Each row is a point on a landscape with many valleys, with its height.
A ball rolls from a point to whichever of its 2 nearest points has the largest drop for the distance, and stops where none of them is lower. Distance is the straight distance between rows; heights are no part of it.
<212>: [140 150 167 107  94 117 100  76 110 142 159 133  46 101 137 204  94 111
 105 137 130 184  73 138 129 134 174 166 116  72 159]  height 39.4
<483>: [ 75 105 126 123 142 124 119 118 162 148 112  89 179 149 114 153 173 127
 162 152 139  95 118  97 125 147  56 106 134 151  89]  height 32.0
<765>: [ 85  94 127 137  75 113 124 143 120 145 107 192 105 131 173 128 104  85
 177 139 139 155 129 107 125  92 119 138 112 171 131]  height 57.6
<165>: [133 181 154 116  85 131  96 112 115 113 160 151  85 119 121 207 110 103
 108 131 153 172  85 144 130 117 179 159 122  58 128]  height 37.9
<1449>: [131 133 166 165 170 138 159 143 123 142 111 108 105 143 122 145 170 125
  84 105 150 129 154 106  69 228  99 121 158 142 113]  height 35.0
<980>: [ 90 147  93 101 104 116 106 124 220 117 130 111 184 128  90 159 197  95
 133 146 106 119 143  69 145 159  35 145 135 121 115]  height 67.9
<1227>: [ 99  72 149 122 125  83 114 114 152 177 105 101 146 114 138 124 128 107
 156 135 158  92 115 119 141 159 137 100 140 105  97]  height 56.2
<1373>: [138 135 105 107 142 119 118 123 164 112 140 102 142 121  88 107 153 155
 128 121  97 108 142 111 141 164  94 112 126 103 132]  height 35.4
<1305>: [112 120 143 131 102 114 126 137 106 146 133 176  79 122 185 168  89  78
 169 159 147 147  86 130 126  72 141 127 100 167 141]  height 59.2
<901>: [103 139 178 150 127 135 147 128 115 150 102 128  66 133 148 140 173  81
  90  96 151 153 180 120  82 214 128 122 166 137 108]  height 30.5
<691>: [120 181 144 104  71 126 111 100 103 124 141 164  60 117 152 189 121  57
 137 114 154 161 122 117 115 155 163 166 125  47 114]  height 36.1
<320>: [136 160 119 123 142 121 124 118 110  74 173 161 110 172 123 146 135 166
  97 133 146 158  77 144 126  54 140 134  84 125 166]  height 42.9
<1751>: [ 93 150 156  96 127 174 170 118  91 149 138 114 154 130 117 118 195  60
 123 116 145  96 207 130 145 158 120  83 141 145  65]  height 36.9
<1456>: [127 116 163 141  91 123  80 113 115 156 128 134  84 110 123 136  88 113
 157 100 151 139  91 134 133 114 195 175 139  83 142]  height 42.2
<1632>: [132 156 113 136 113 157 141 138  95 104 117 162 115 156 149 103 133 139
 113 112 113 155 163 153 120 125 151 134 133 153 128]  height 29.7
<852>: [ 98 108 186 131 158  93 138 127 155 167 120 108 112 133 146 178 154  67
 106 132 181 118 110  88  97 203 105 112 157 106 108]  height 35.5
<985>: [ 93  97 119 100 150 135 132  85 103 139 140  96 122 154 100  79 192 116
 175  88 126  75 172  96 121 169  74 103 115 133 109]  height 20.4
<654>: [146 126 155 104  96 128  78 111 123 149 133 116 115  85 132 160  63 118
 142 119 123 143  92 166 163  89 182 161 134  96 134]  height 43.3
<1614>: [140 110 138 107 171 119  97 117 116 123 142  99 122 122 111 117 106 154
 159 100 137  94  92 138 135 102 123 111 112 111 141]  height 17.0
<1212>: [ 91 106 174 155 126 135 112 138 143 154 145 152 115 157  96 140 146 142
  97 128 125 172 116 130 129 116 136 147 154 158 156]  height 13.9
<285>: [ 91 129 155 129 114 136  88 145 131 136 134 142 128 132 127 195 140 104
 171 117 143 134 105 124 127 105  91 136 118 166 128]  height 27.6
<1772>: [149 143 150 119  84 112 126  75  99 160 138 145  42  83 189 195  65  88
 137 167 120 181  83 134 136 118 170 161 113 108 145]  height 41.3
<1641>: [165 139 147 107 137 138  98 117 112 131 126 117 115 105 155 151  65 140
  98 124 105 138  97 186 143  73 178 135 133 123 150]  height 44.5
<870>: [122 181 133  54  72 141  85 103 108 100 142 133 100 101 123 162 127  98
 142  87  99 146 162 166 160 102 123 132 114  97 107]  height 51.5
<702>: [136 174 147 138 137 146 175 185 130 131 111 113 181  87 147 183 139  74
 108 155 169 104 165 144 130 158 136 100 163 123  68]  height 26.1
<1636>: [149 142  70 151 114 161 145 160 147 101 142 152 193 159 100  76 120 165
 118 155 100 122 153 146 178  61 169 158 153 131 132]  height 47.4
<549>: [124 117  70 100 143 150 155 133 105 108 132 103 191 116 135  83 130 125
 205 128 113  71 166 131 164  70  97 101 106 153 100]  height 46.9
<515>: [119 123 120 137 128 109 117 149 147 116 137 141 161 126 111 134 145 109
 188  93 180  88  96  75 124 143 106 149 117  71 125]  height 32.1
<909>: [ 90  60 112  95 108  65  96  78 193 179  89  87 150 100 152 106 117 139
 153 155 108 111  91 122 143 163 107 108 124 112 105]  height 53.7
<145>: [153  99 100 143 178 123 181 136  76 114 112 141  98 147 194  87 114 141
 148 121 137 118 115 125  84 121  99 101  86 194 151]  height 39.5
<1617>: [163 180 106 109 142 117 124 128 100  66 152 135  98 118 171 189 107 148
 123 160 142 141  52 152 116  51 138 120  61 137 178]  height 45.5
<630>: [114 145 125 120 115 158 158 154 162 132 165 133 174 159  69 107 182 115
  82 172 115 135 176 123 183 111 129 121 161 136 111]  height 28.5
<859>: [155 159 123 186 120 158  93 164 119 102 106 137 139 127 117 162 124 174
 161 101 136 125  95 130  98 122 133 176 111 170 156]  height 43.1
<424>: [164 157  58 123  71 103 110 117 144  76 123 156 137 118 121  99 109 169
 135 118 102 154 116 109 135 139 149 163 103  61 144]  height 31.9
<1566>: [109 102 113 133 173 121 120 101 144 141  97  56 155 138 114 133 145 166
 173 133 139  69 112 110  95 174  48  93 116 146  93]  height 25.3
<76>: [158 133 101 123 100 111 144 170 150 123  96 124 181  69 168 139  72 121
 137 173 109 127 132 155 165 106 149 103 130 139 102]  height 51.3
<391>: [131 155 139 141 150 144 194 186  97 130 131 134 152 105 164 160 132  69
 143 162 195 102 138 142 125 131 135  93 132 130  78]  height 30.1
<680>: [150 188 128  93 182 145 133 126  80  64 160 117  85 125 146 183 130 149
 124 127 139 128  93 162 103  82 104  96  71 144 159]  height 44.0
<25>: [174 125 141 122 136 118 103 109 128 133 109 107 107  92 168 173  69 163
  80 140  80 158  87 172 120 110 146 138 117 160 181]  height 45.0
<1094>: [125 124 145 197  90 131 135 150 117 145  98 182 102 131 165 148  82 133
  91 175 141 189 105 139 100 112 206 164 143 164 151]  height 48.5
<1150>: [172 163  97 172 147 166 117 161 110  78 130 128 167 141 103 119 120 197
 154 115 135 118  94 137 118  85 149 157 110 143 147]  height 44.8
<1655>: [105  74 116 163  97  86 139 126 162 164  82 136 119 119 150  70 139 123
 130 127 117 141 162 100 111 193 124 125 149 141 123]  height 58.9
<620>: [122 151  90  94 108 138 143 113 129  87 164 171 127 185 124  92 145 132
 108 132  98 155 153 138 162  36 104 136 102 135 143]  height 41.2
<1239>: [147 148 179 175 173 172 105 146  88 146 135 107 104 133 109 171 127 115
 170  87 201  84  83 137  86 128 155 154 135 125 114]  height 16.7
<513>: [129 120 172 134 182 146 104 121  88 147 137  85 103 127 110 152 127 124
 167  89 170  79 111 141 103 142 122 109 124 127 108]  height 11.8
<1093>: [ 69  98 162 130 132 125 154 123 139 170 152 144 173 155 102 111 191  70
 137 114 183  92 153  76 139 163 128 122 151  96  99]  height 44.7
<1760>: [140 135  96 174  70 145 125 168 121 118  82 187 146 127 168 123  86 143
 157 140 111 156 134 140 124  94 150 163 123 194 134]  height 38.5
<777>: [119 111 158 196 106 129 134 158 123 158  95 157  97 123 159 146 112 119
 114 143 143 165 132 136 100 143 161 147 154 179 135]  height 50.7
<826>: [114  52 146 171 173  99 146 123 122 167 105 115  97 146 151  83 130 145
 126 121 144 130 117 117  93 159 120 108 138 173 143]  height 33.1
<177>: [ 81 100 173 147 129 131  92 152 143 162 148 141 154 145 101 174 137 107
 161 124 173 124  85 118 143  96 123 145 142 136 124]  height 22.2
<895>: [ 98 132 154 106 137 142 184 151  91 146 147 150 142 126 144 113 148  67
 126 148 173 111 163 141 149 126 150  78 134 127  83]  height 33.6
<1580>: [121 145 150 139 145 173 144 149  76 138 139 159 117 140 150 130 110  94
 155 132 176 123 119 182 130  72 180 124 129 157 107]  height 44.3
<421>: [121 154 124  72 138 158 152 103  92 121 132 100 121 128 123  91 174 100
 128 101 103  98 208 139 149 153 105  83 128 139  94]  height 35.3
<613>: [137  53 108 110 148  68 148 115 137 159 109 137 135 112 184  48  79 119
 136 142 127 104 106 118 143 111 140  97 117 108 143]  height 21.0
<948>: [148 119 108 198 108 140 118 173 121 116  93 167 144 133 154 134 108 164
 173 135 136 135  91 118 100  98 130 162 103 208 160]  height 40.8
<1551>: [163 137 144 143 190 133 163 162 141 127 125  72 171 106 106 134 117 165
  73 170 122 112 135 152 133 162 132  78 156 137 106]  height 25.7
<201>: [ 89  95 123 148  80  98 129 144 192 168  91 145 161 122 137 127 148 105
 112 164 109 162 142  88 131 184  97 132 151 151 114]  height 56.5
<378>: [139  62 121 184 160 108 154 128 101 150  82 131  86 141 184  86 116 147
 151 112 144 126 126 123  73 138 109 117 119 214 146]  height 36.6
<427>: [106 136 134 146  70 119 123  88  93 137 125 194  47 125 181 163  85  92
 119 176 136 199 108 119 106 100 189 174 108 115 145]  height 43.5
<347>: [144 154 118  54  78 124  75  65 118 100 144 129  87 106 132 156 102 141
 112  86  70 178 127 160 147  87 118 166  99  97 158]  height 52.4
<925>: [139  82 112  92 171 102 132 106 113 138 132 110 140 119 153  60 103 127
 161 105 136  75 116 133 150  96 131  92 112 104 134]  height 17.1
<773>: [149  82  90 149 196 135 126 107 119 121 129 119 121 167 127  57 126 195
 140  97  94 104 101 112  99 108  89 139 101 167 191]  height 42.1
<793>: [111 154 142 111 113 112 166 137 126 116 138 167 105 145 131 120 164  95
  85 129 155 148 150  98 121 186 134 109 137  68 119]  height 63.5
<878>: [144 140 125 102 116  91 115 127 123 108 126 124  83  90 162 184 112 101
 168 123 133 125  87 112 118 144  95 115  90 105 141]  height 52.1
<561>: [123 107  64  81 123 116 109 113 140 113 105 110 163 111 168  91 115 126
 193 124  83  95 147 135 159  81  73  99  99 167 120]  height 48.3
<362>: [170 169  55 115 116 110 115 130 147  46 134 134 135 125 116 120 134 187
 150 113 100 132 103 109 126 107  98 143  76  99 166]  height 29.2
<1591>: [103 103 110  99  72  86 146 105 160 145 108 159 111 113 145  67 137 103
 100 146  86 168 174  88 140 183 116 117 132 114 133]  height 60.6
<190>: [107 101 148 129  69 111  83  73 113 145 123 140  55 100 128 118 100 119
 150  86 126 174 122 120 126 136 172 191 132  68 156]  height 40.6
<509>: [116  78 165 128 150  73 147 128 144 186 107  85 137 111 160 159 117  82
 148 167 191  77  87 118 132 158 140  74 147 103  81]  height 58.3
<1487>: [ 94 157 131 120  99 120 135 149 202 118 142 153 175 142  94 164 184  85
  97 140 127 149 148  71 143 160  73 156 155 113 123]  height 66.2
<1511>: [103 144 133 142  93 132 158 173 172 122 161 180 167 169  87 138 160 121
  75 189 123 178 136 111 166  91 117 132 145 143 129]  height 24.5
<1165>: [129 161 153 124 114 150  90 113  97 127 112 118  73 122 119 139 142 122
 138  58 127 127 164 151 109 174 147 145 143 105 121]  height 23.8
<1029>: [178 154 103 136 162 147 100 134 155  97 115  78 154 106 101 134 107 205
 105 129  63 114 130 157 126 133 108 123 130 155 155]  height 39.8
<590>: [119  89 121 158 140 145 149 122 106 160 135 114 179 140  88  55 159 131
 176  92 159  52 161 111 140 152 166 129 144 104  98]  height 47.9
<598>: [136 124 163 170 190 140 107 156 151 138 128  73 177 122  83 190 123 173
 119 156 145 105  85 126 107 141 100 112 143 153 126]  height 18.4
<1260>: [108 117 143 185  83 110 152 144 116 146 109 207  87 135 169 138  87 101
 103 196 162 185 106 102 101 123 200 159 135 116 134]  height 46.3
<1190>: [153 143 174 185 158 150 109 167 128 144 119 106 132 115 120 209 113 147
 117 144 155 120  84 155 101 130 139 133 139 178 131]  height 25.5
<1509>: [131  92 150 136 137  89 159 158 129 164 122 137 130 108 174 138  85  86
 142 180 167 115  93 132 147 113 155  87 133 133 109]  height 60.5
<1391>: [113 139 117 111 100 119 104 139 134 104 123 150 116 124 149 183 141 125
 162 127 101 155 116 118 123 107  57 125  85 189 150]  height 26.0
<228>: [127 133 162 176 144 164  99 137 143 150 116 103 127 146  71 136 154 168
  95 102 103 139 156 140 111 180 137 154 179 154 133]  height 47.8
<113>: [144 127 160 146 133  77 137 132 156 151 122 119  85 103 159 197 118  78
 117 134 161 127  80  81  90 203 121 138 140  77 138]  height 28.4
<914>: [132  92 119 173 176 158 118 109 118 133 116 116 109 174 119  86 144 196
 111  97  79 139 137 128  89 119 106 156 129 211 191]  height 44.2
<1172>: [189 150 149 201 146 137 132 166 110 146  95 113  97 106 160 195 103 135
 138 139 165 111  85 153  78 130 147 135 128 199 124]  height 29.5
<1619>: [121 134 159 113 180 131 154 132 106 110 192 140 115 164  93 129 144 144
  90 137 162 140  93 141 137  89 139 103 115 105 140]  height 40.5
<1590>: [ 86 120 131 145 177 140 129 144 155 130 116  65 217 133 105 199 142 135
 173 162 176  79  91 100 108 116  59 119 132 139  90]  height 38.4
<1362>: [119  75  86  67 112  66 101  75 193 152 120 101 142  77 148  87  99 135
 131 142  73 130 108 120 158 148  99 115 106  96 131]  height 51.8
<955>: [150 154 112 158 121 145 146 197 140 107 121 134 199 100 124 158 103 145
 136 168 135 130 120 146 156  92 150 123 140 142 113]  height 49.8
<1417>: [117 109  87 120 162 183 158 101 101 118 172  71 143 173  47  73 194 130
 155 117 104  60 185  94 112 165  80 131 115 137 117]  height 24.3
<1674>: [149 144  81 114  98  75 134 114 135  81 143 161 115 136 117  81 130 143
 129 112 149 134 106  85 125 166 153 136  98  10 136]  height 34.2
<10>: [154 158  83 107 155 106 101 131 153  62 141 100 132 100 100 151 135 185
 169 111 106 107  93 103 116 113  56 119  71 109 162]  height 25.6
<1740>: [127 117  96  77  87  94 134 103 153 114 151 178 136 138 143  98  95 124
 101 150  88 164 123 131 169  33 109 138  96 105 149]  height 39.2
<517>: [125 100 114 102  91  88 147 122 140 128 133 186 120 117 169 120  72 120
 100 187 112 181 100 113 143  83 133 129 103 120 154]  height 36.7
<302>: [154 127 101 166 140 162 124 145 122 113 130 146 163 165 107  85 114 185
 125 120 108 130 121 146 140  80 164 166 141 155 153]  height 46.2
<650>: [127 147 161 139 177 134 103 138 162 125 133  72 162 118  78 192 142 153
 106 131 134 104 113 114 106 176  82 116 150 112 121]  height 10.3
<24>: [138  95 146 170 189 157 149 118 100 167 133  62 157 148  68  79 142 163
 118 111 138  71 158 131 100 189 144 117 159 135  98]  height 24.1
<1216>: [144 150 121 142 117 157 100 127 113 132  90  95 129 113 106 116 145 137
 160  59 116  86 192 144 115 185 128 141 152 129  92]  height 20.9
<718>: [113  88 153 142 139 138  94 109 126 163  93 103 113 133 145 121 113 145
 116 107  89 146 145 165 117 116 127 133 155 203 141]  height 30.3
<1325>: [142 111  86 137 160 192 173 127 109 111 181  94 139 195  37  59 185 154
 117 133 104  91 173 111 126 151 126 157 141 126 135]  height 26.3
<854>: [ 88 104 154 148 127 114 124 161 157 149 161 157 188 147  85 144 149  96
 158 122 199  98  92  82 149 107 130 157 146  80 117]  height 27.7
<1693>: [128 122 115 113  76 108 129 150 169 150 104 124 196  74 136 126 103 107
 135 165 111 115 153 139 179 134 152 112 147 110  91]  height 52.6
<1176>: [122  97 158 141 194 134 116  97 105 156 105  48 117 142 116 156 126 162
 150 120 150  84 110 139  79 161  79  85 126 174  98]  height 18.8
<828>: [ 75 107 180 120 149 112 154 138 133 160 153 140 136 148 125 146 175  63
 118 133 187 122 122  88 122 164 104 105 145 109 108]  height 41.0
<215>: [162 137 122 163 152 176 112 121 115 144  89  64 142 125  86 103 132 172
 130  81  99  80 200 161 105 180 132 135 169 165  93]  height 17.9
<331>: [172 139 145 135 185 117 180 156 127 118 122 108 127 117 149 130 110 158
  48 170 119 143 125 153 118 166 141  74 142 144 132]  height 29.6
<576>: [134 103 138 134  88 123  66  78 151 148 108 108  91  82 118 142  95 175
 105 100  68 190 119 145 123 158 143 195 141 119 175]  height 35.8
<223>: [112 159 117  95  79 149  89 123 109 108 141 151 130 129 110 120 136 111
 181  76 126 114 157 146 164  82 135 147 122 104 111]  height 50.8
<1442>: [136 124 119  94 106 107 145 125 145 129 121 147 134 109 160 109  96 121
  82 163  83 166 137 138 150 124 131 109 130 129 139]  height 33.8
<731>: [135 141 148 147 145 139 134 150  98 118 159 158 121 150 123 121 113 129
 130 136 188 128  80 139 133  93 193 130 129  94 130]  height 42.6
<1100>: [125 112 121 138  81 100 111 145 193 159 103 124 180  86 119 147 113 131
 111 162  95 153 125 119 150 177 127 144 154 117 116]  height 54.3
<764>: [102 158 143  76 134 148 176 124  74 117 171 160 121 141 133  98 154  76
 125 123 179 111 169 152 154 104 167  87 121  84  88]  height 35.6
<206>: [144 141 132 140 181 154 171 128  86 113 128 104  96 152 118 111 168 148
 109 103 121 118 162 116  76 203  83 103 118 162 119]  height 35.1
<256>: [171 170 108 152  83 150 131 155 106 107  85 154 122 106 187 161  74 136
 116 151 107 159 131 175 116 107 173 145 123 177 124]  height 36.0
<739>: [155 148 127 154 168 179 146 138 117 135 133  62 178 122  65 110 142 160
 111 127 115  73 185 151 131 172 141 116 166 133  89]  height 21.1
<1654>: [118 138 127  79 121 137 111 101 138 123 145 116 116 141  91  96 164 124
 113 104  88 125 174 133 159 131 109 116 137 118 127]  height 33.0
<80>: [103 116 140 135 130 147 156 123 114 152 145 127 170 143  88  92 186  98
 148  92 165  68 180  98 137 174 148 126 150  83  92]  height 46.7
<1785>: [113 105 140 154 111 147 103 125  97 153 122 140 131 138 108  69 129 125
 187  64 165  90 145 131 140 119 188 158 148 104 116]  height 49.1
<1561>: [153 161 143 157 162 148 147 182 142 125 114  73 197  85 102 175 120 138
 116 150 155  88 145 145 131 151 132 105 163 119  80]  height 20.8
<1736>: [133 125 143  84 149  88 125 132 132 120 138 102 104  89 163 190 104  98
 155 162 139 118  80 129 141 110  97  74  97 119 126]  height 50.1
<1399>: [114 133  75  84 123 161 177 133 114 110 153 116 189 133 124  82 159 100
 162 151 107  91 198 130 185  53 106  98 115 160 101]  height 45.8
<155>: [108  61 160 168 186 134 155 110 104 181 109  70 129 158 116  91 150 149
 112 123 141 107 150 136  88 175 118 102 161 189  97]  height 28.2
<641>: [100  94 129 107 126  87 156 159 146 146 129 134 173 106 166 139 110  86
 154 191 157 115 107 120 166  91 116  72 120 138 101]  height 62.0
<1263>: [101 155 155  91  98 135 133 119  88 135 147 168  88 131 140 120 141  65
 135 105 173 123 159 142 144 127 184 116 137  64  94]  height 37.0
<784>: [112 113 107  89  55 124 100  86 135 143 118 163 122 115 138  80  95 113
 121 110  74 163 173 135 162  91 150 168 138 105 136]  height 55.0
<663>: [119 125 104  97  69  88 149  92 149 122 124 172 100 121 136  75 117 124
  66 156  89 196 161  96 132 177 143 138 130  66 137]  height 61.7
<700>: [132 125 143 184 170 177 122 133 106 126 136 125 114 174  86 118 153 196
  99 105 112 143 129 142  95 137 141 161 146 183 165]  height 46.0
<333>: [162 131  97 138 184 133 138 112  96  82 139 133 106 169 132  85 136 195
 116 101 116 125  98 126  94 117 121 128  92 135 179]  height 40.0
<123>: [138 164 169 160 147 142  85 154 162 118 126 111 166 113  90 203 122 111
 137  86 175  95  89 104 103 156 140 189 161  80 126]  height 24.4
<26>: [116 151 177 138 108 150 123 111 103 144 103 118  52 118 139 138 146 108
  74  91 117 169 189 162  98 191 167 131 172 125 117]  height 26.8
<16>: [ 99 159 153 111  98 114 150 153 162 120 151 170 140 136 115 168 159  81
  81 147 145 165 133  92 137 154 107 131 144  88 121]  height 64.8
<959>: [194 183 117 181  97 132 127 162 112 105  91 135 103  95 177 198  94 137
 130 152 141 140  83 146  90 133 163 153 107 161 139]  height 33.2
<522>: [130 110 132 148 109 135  78 109 150 146  96 111 116 112 118 122 109 163
 114  97  64 160 143 156 124 137 140 164 154 165 156]  height 33.3
<466>: [136 144 136 131 128 148 104 117 104 121 157 146 146 158 104  84 100 144
 103 111 157 130 110 168 159  54 228 152 150  75 124]  height 44.1
<1179>: [128 109  61  72 112  89  90  93 190 120 113  92 155  85 136 103 121 147
 166 133  60 108 125 125 157 128  70 113  98 124 124]  height 50.2
<1128>: [120 115 164  97 184 114 162 124 148 128 190 119 126 165  89 114 153 146
  44 168 119 160 103 129 152  88 103  87 127 136 154]  height 37.4
<1209>: [132 143 109 126 150 114 124 153 153  95 121 110 145 112 128 175 146 152
 148 143 114 125 109 103 112 145  50 103  96 157 138]  height 18.2
<270>: [165 179 168 176 138 168  75 149 114 116 126 114 117 122  99 177 123 139
 161  82 184  98  70 128  93 130 175 180 136  94 131]  height 20.3
<879>: [121 149 116  95  86  89 158 107 126 107 142 174 102 142 136  91 130 110
  67 151 131 173 155 103 135 171 171 111 127  38 116]  height 62.5
<1415>: [113 166 139 111 123 148 149 147 116  99 157 177 127 156 142 160 130 125
  72 173 125 182 120 166 139  59 138 113 114 170 139]  height 23.5
<1323>: [130 139 125  95 130 149 131 124 152 126 166 118 160 150  79  99 149 134
  88 141  95 126 166 151 187  79 138 124 154 123 122]  height 30.8
<393>: [ 94 128  94  98 131 110 103 119 212 117 162  93 167 137  58 144 191 129
 147 150 115 104 125  83 157 116  37 127 113 109 122]  height 69.5
<1193>: [136 170  94 134 141 175 164 147  94  86 141 163 149 171 148 110 130 146
  94 149 111 155 152 165 135  72 146 123 127 172 124]  height 27.1
<243>: [158 144 100 129 166 153 128 127 129  96 132 107 128 145 102 104 137 183
 123 109  84 114 146 133 120 140  99 125 120 148 151]  height 37.8
<1405>: [168  94 113 123 186 107 137 103  97 121  98 119  77 131 198  92 102 158
 120  99 104 119 101 133  85 122  99 104  91 165 185]  height 41.9
<213>: [156 151  78  77 106 137  92  80 126  91 137 137 117 147 137  97 109 154
 107  86  64 144 139 154 147  62 116 157 108  97 164]  height 53.3
<710>: [101 139 150 139  98 143 125 154 129 131 147 188 130 153 115 154 129 116
 107 149 139 173 123 142 143  81 146 143 136 151 131]  height 19.4
<120>: [132 127  53 103  91 137 153 108 157  99 144 174 129 194 126  48 153 125
 102 148  76 145 183 112 164  68 105 151 118 138 149]  height 42.8
<267>: [123 125  69  84  96 141 161 119 157 113 153 143 157 158 102  56 177 102
 125 154  95 108 202 110 190  94 109 124 126 136 125]  height 44.4
<704>: [ 99  81 116 119 148 106 117  76 116 155  94  85 115 141 133  80 167 130
 191  78 139  68 157 106  97 191  81  99 115 134  98]  height 15.9
<1355>: [131 116 102 128 151 150 192 126 137 125 165 117 134 183  70  47 204 131
  83 153 116 115 183  85 141 188 120 120 147 114 131]  height 28.9
<1634>: [137 165 159 118 121  99 136 107 111 130 139 136  30 115 167 190 134  59
 133 111 161 133  99  99  94 189 135 132 120  55 132]  height 33.4
<1713>: [128 141 155 153 135 110 111 158 184 127 122 122 159 116 109 200 135 120
 103 125 143 131  98  94 104 187 102 157 153 105 136]  height 19.8
<107>: [137 162 141 127 164 164 170 123  82 106 136 130  89 165 129 103 168 140
  73 113 119 152 174 151 101 175 138 102 138 139 121]  height 32.4
<520>: [123 125  85  75  74 123  73  80 153 122 133 139 125 121 118  89 115 129
 154  83  58 134 159 143 167  74 105 167 114 116 148]  height 54.2
<1721>: [128  50 129 121 145  75 168 109 129 176  92 135 109 116 205  51  89 104
 100 144 123 130 144 125 123 135 146  82 141 139 136]  height 25.4
<1200>: [125 110 115 131 106  81 123 128 135 120 139 165 116 129 117  88 123 124
 165 101 167 116  88  77 125 149 146 145 110  42 146]  height 35.2
<102>: [119 107 123 138 138 128 110 116 106 127 105 121  93 140 140 113 146 137
 181  75 127 114 143 116  94 156  85 125 112 161 134]  height 21.7
<319>: [144 131 139 155 142 151 119 135  94 134  95 111  96 125 148 144 126 138
 151  93 126 121 151 155  91 145 114 122 130 202 114]  height 25.9
<837>: [157 130 132 133 146 121  85 129 163 122 111  91 145  93 119 179  95 191
  98 146  69 143  92 155 123 125 105 127 121 176 167]  height 42.3
<988>: [174 166  96 110 179 127 145 116  73  60 136 131  82 144 171 117 124 159
 126 107 139 122  99 141  90 120 124 100  78 120 157]  height 42.0
<1484>: [154 173 124 146 170 175 121 161  91  86 149 100 156 119  86 148 125 164
 171 106 166  93  96 141 116  87 138 134 107 110 120]  height 46.1
<385>: [137 135  86 162 108 140 147 188 164 112 133 150 211 128  95 111 124 157
 139 170 120 123 133 123 174  91 145 142 146 130 120]  height 48.6
<445>: [130 120 153  95 106  92 107 126 154 142 153 125 130  92 105 157 103 117
 119 138 135 140  90 130 161 127 146 128 129  61 132]  height 44.9
<1501>: [116 130 140  67 132  77 136 137 162 118 159 104 147  82 121 163 126 100
 117 166 141 130 104 121 171 111 103  75 115  70 117]  height 47.2
<1533>: [ 86  67 159 128  75 103  70  80 159 175 125 125 100  96 112 133 104 129
 133 111 106 184 111 119 140 140 142 182 146 105 154]  height 38.6
<82>: [133  80 120  92 106  90 152  95 141 167  85 135 107  94 208  77  76 101
  68 158  70 171 159 133 133 138 124 105 138 139 142]  height 30.2
<45>: [ 79  95 119 126  49 121 118 114 119 147  95 194 105 124 165  88  98  92
 154 130 102 171 176 114 136  97 139 157 130 159 128]  height 56.3
<360>: [140 175 126 138 136 176 126 162  84  97 132 140 136 125 132 155 122 125
 170 118 160 118 121 164 127  82 144 133 114 148 109]  height 45.6
<1187>: [138 135 142 103 181 129 187 140 116 109 156 139 118 151 147 113 137 137
  48 175 116 160 123 143 132 121 120  73 126 146 144]  height 33.5
<1479>: [123 137 127 126  86 156  85 120  91 135 105 141 122 119 132  97 107 112
 194  60 136  98 157 157 145  95 175 158 137 122 110]  height 50.0

Call two points neighbours if one is among the 2 nearest of the other. Go from one point of each pair to the other, from neighbour to neighbour, staying as low as possible. Name the highest point that can't be avoided.
<513> / <650>: <123>
<215> / <1561>: <1751>
<177> / <1209>: <285>
<215> / <1212>: <206>

Two balls start at each pair of points below. Name the first point that both come to, or write never.
<421> / <206>: <710>
<445> / <1442>: never
<948> / <765>: never
<1641> / <213>: never

For each start below, name the point where the ball stops.
<859>: <650>
<1405>: <215>
<1736>: <704>
<620>: <513>
